Each row is a point on a tangle of strands that fork, close into loops and nearly touch. The rows are in no order.
(in the rows, 100 means zero)
Two points are linked if the straight distance between their rows is under 44.6. Some points are linked to none.
(296): 76; 162; 67; 117; 95; 113; 99; 99; 37; 92; 127
(32): 87; 162; 111; 110; 68; 104; 94; 75; 48; 97; 131
(385): 148; 57; 121; 80; 61; 84; 70; 79; 136; 98; 121
(151): 150; 73; 111; 76; 44; 85; 54; 68; 116; 100; 131
(284): 67; 100; 129; 108; 118; 89; 142; 108; 128; 104; 71
(147): 88; 87; 78; 94; 112; 101; 123; 98; 139; 83; 116
(256): 136; 56; 160; 91; 68; 86; 69; 84; 112; 90; 85
(292): 130; 85; 113; 81; 47; 84; 61; 70; 98; 95; 131
(514): 84; 91; 147; 105; 109; 98; 118; 106; 117; 110; 68
(398): 100; 91; 162; 112; 101; 121; 90; 83; 98; 135; 38
(235): 121; 72; 93; 87; 93; 91; 103; 88; 149; 89; 118
(583): 84; 120; 32; 103; 127; 116; 98; 128; 60; 92; 126
(462): 112; 135; 51; 98; 95; 103; 82; 92; 50; 88; 133
(120): 143; 71; 92; 83; 85; 88; 98; 82; 162; 92; 120
(257): 79; 86; 111; 96; 104; 98; 117; 105; 125; 89; 109
(432): 106; 79; 162; 97; 73; 95; 77; 96; 92; 108; 84
(589): 83; 105; 40; 96; 135; 122; 113; 122; 100; 87; 124
(263): 91; 101; 35; 91; 138; 112; 128; 112; 129; 84; 115
(351): 62; 114; 79; 104; 102; 121; 98; 115; 87; 96; 124
(262): 114; 81; 170; 105; 89; 112; 84; 88; 103; 110; 47
(72): 100; 157; 56; 111; 103; 105; 101; 98; 29; 84; 132
(427): 55; 153; 83; 119; 89; 118; 98; 106; 55; 112; 123
(329): 110; 79; 120; 89; 64; 91; 74; 86; 102; 94; 124
(481): 93; 83; 130; 96; 80; 95; 89; 100; 105; 98; 111
(164): 96; 106; 163; 110; 78; 106; 77; 86; 69; 146; 62
(572): 83; 84; 133; 101; 100; 95; 112; 107; 120; 96; 95
(112): 93; 108; 26; 96; 140; 120; 107; 131; 83; 93; 126
(17): 115; 100; 64; 86; 80; 105; 72; 90; 90; 92; 135
(126): 93; 91; 131; 114; 112; 68; 133; 92; 136; 87; 39
(160): 107; 81; 81; 89; 104; 98; 112; 93; 146; 85; 121
(477): 137; 58; 164; 95; 85; 90; 85; 82; 124; 84; 63
(253): 45; 140; 97; 119; 94; 119; 101; 114; 71; 125; 118
(279): 123; 112; 13; 88; 145; 102; 105; 149; 80; 113; 129
(568): 99; 97; 163; 104; 74; 100; 78; 97; 80; 125; 75
(467): 85; 102; 143; 116; 125; 108; 129; 84; 116; 130; 25
(231): 105; 136; 22; 106; 133; 92; 106; 136; 32; 103; 135
(451): 79; 106; 31; 96; 139; 96; 145; 107; 142; 77; 107
(209): 154; 62; 109; 83; 74; 83; 87; 78; 162; 94; 116
(438): 121; 68; 150; 91; 64; 85; 71; 88; 103; 96; 101
(43): 87; 140; 33; 111; 123; 108; 100; 126; 36; 92; 127
(322): 85; 121; 61; 102; 95; 112; 85; 105; 67; 91; 130
(187): 122; 107; 17; 87; 144; 112; 110; 136; 104; 103; 120
(39): 86; 95; 149; 110; 117; 102; 123; 99; 116; 117; 45
(538): 127; 68; 159; 102; 97; 87; 101; 82; 129; 81; 49
(177): 47; 119; 100; 111; 104; 119; 111; 120; 94; 115; 114
(587): 108; 85; 147; 110; 108; 79; 122; 87; 134; 85; 40
(445): 78; 97; 120; 115; 115; 63; 144; 99; 137; 89; 50
(442): 114; 124; 18; 97; 134; 94; 100; 141; 51; 109; 135
(166): 91; 93; 154; 114; 116; 125; 105; 80; 101; 144; 33

A fork is a point with three links, a tip a point with one. Leave the first point through the second and follow the links. Name the first fork or tip that comes.
(187) / (279) -> (112)
(538) / (477) -> (438)
(438) / (432) -> (164)
(477) / (538) -> (514)
(160) / (235) -> (329)
(39) / (467) -> (262)
(120) / (235) -> (572)

Name the points in between on the shortest way along the links from the first point to the second, in order.
(253) / (322) -> (177) (351)
(385) / (438) -> (151) (292) (329)
(257) / (120) -> (147) (160) (235)
(583) / (451) -> (112) (589) (263)
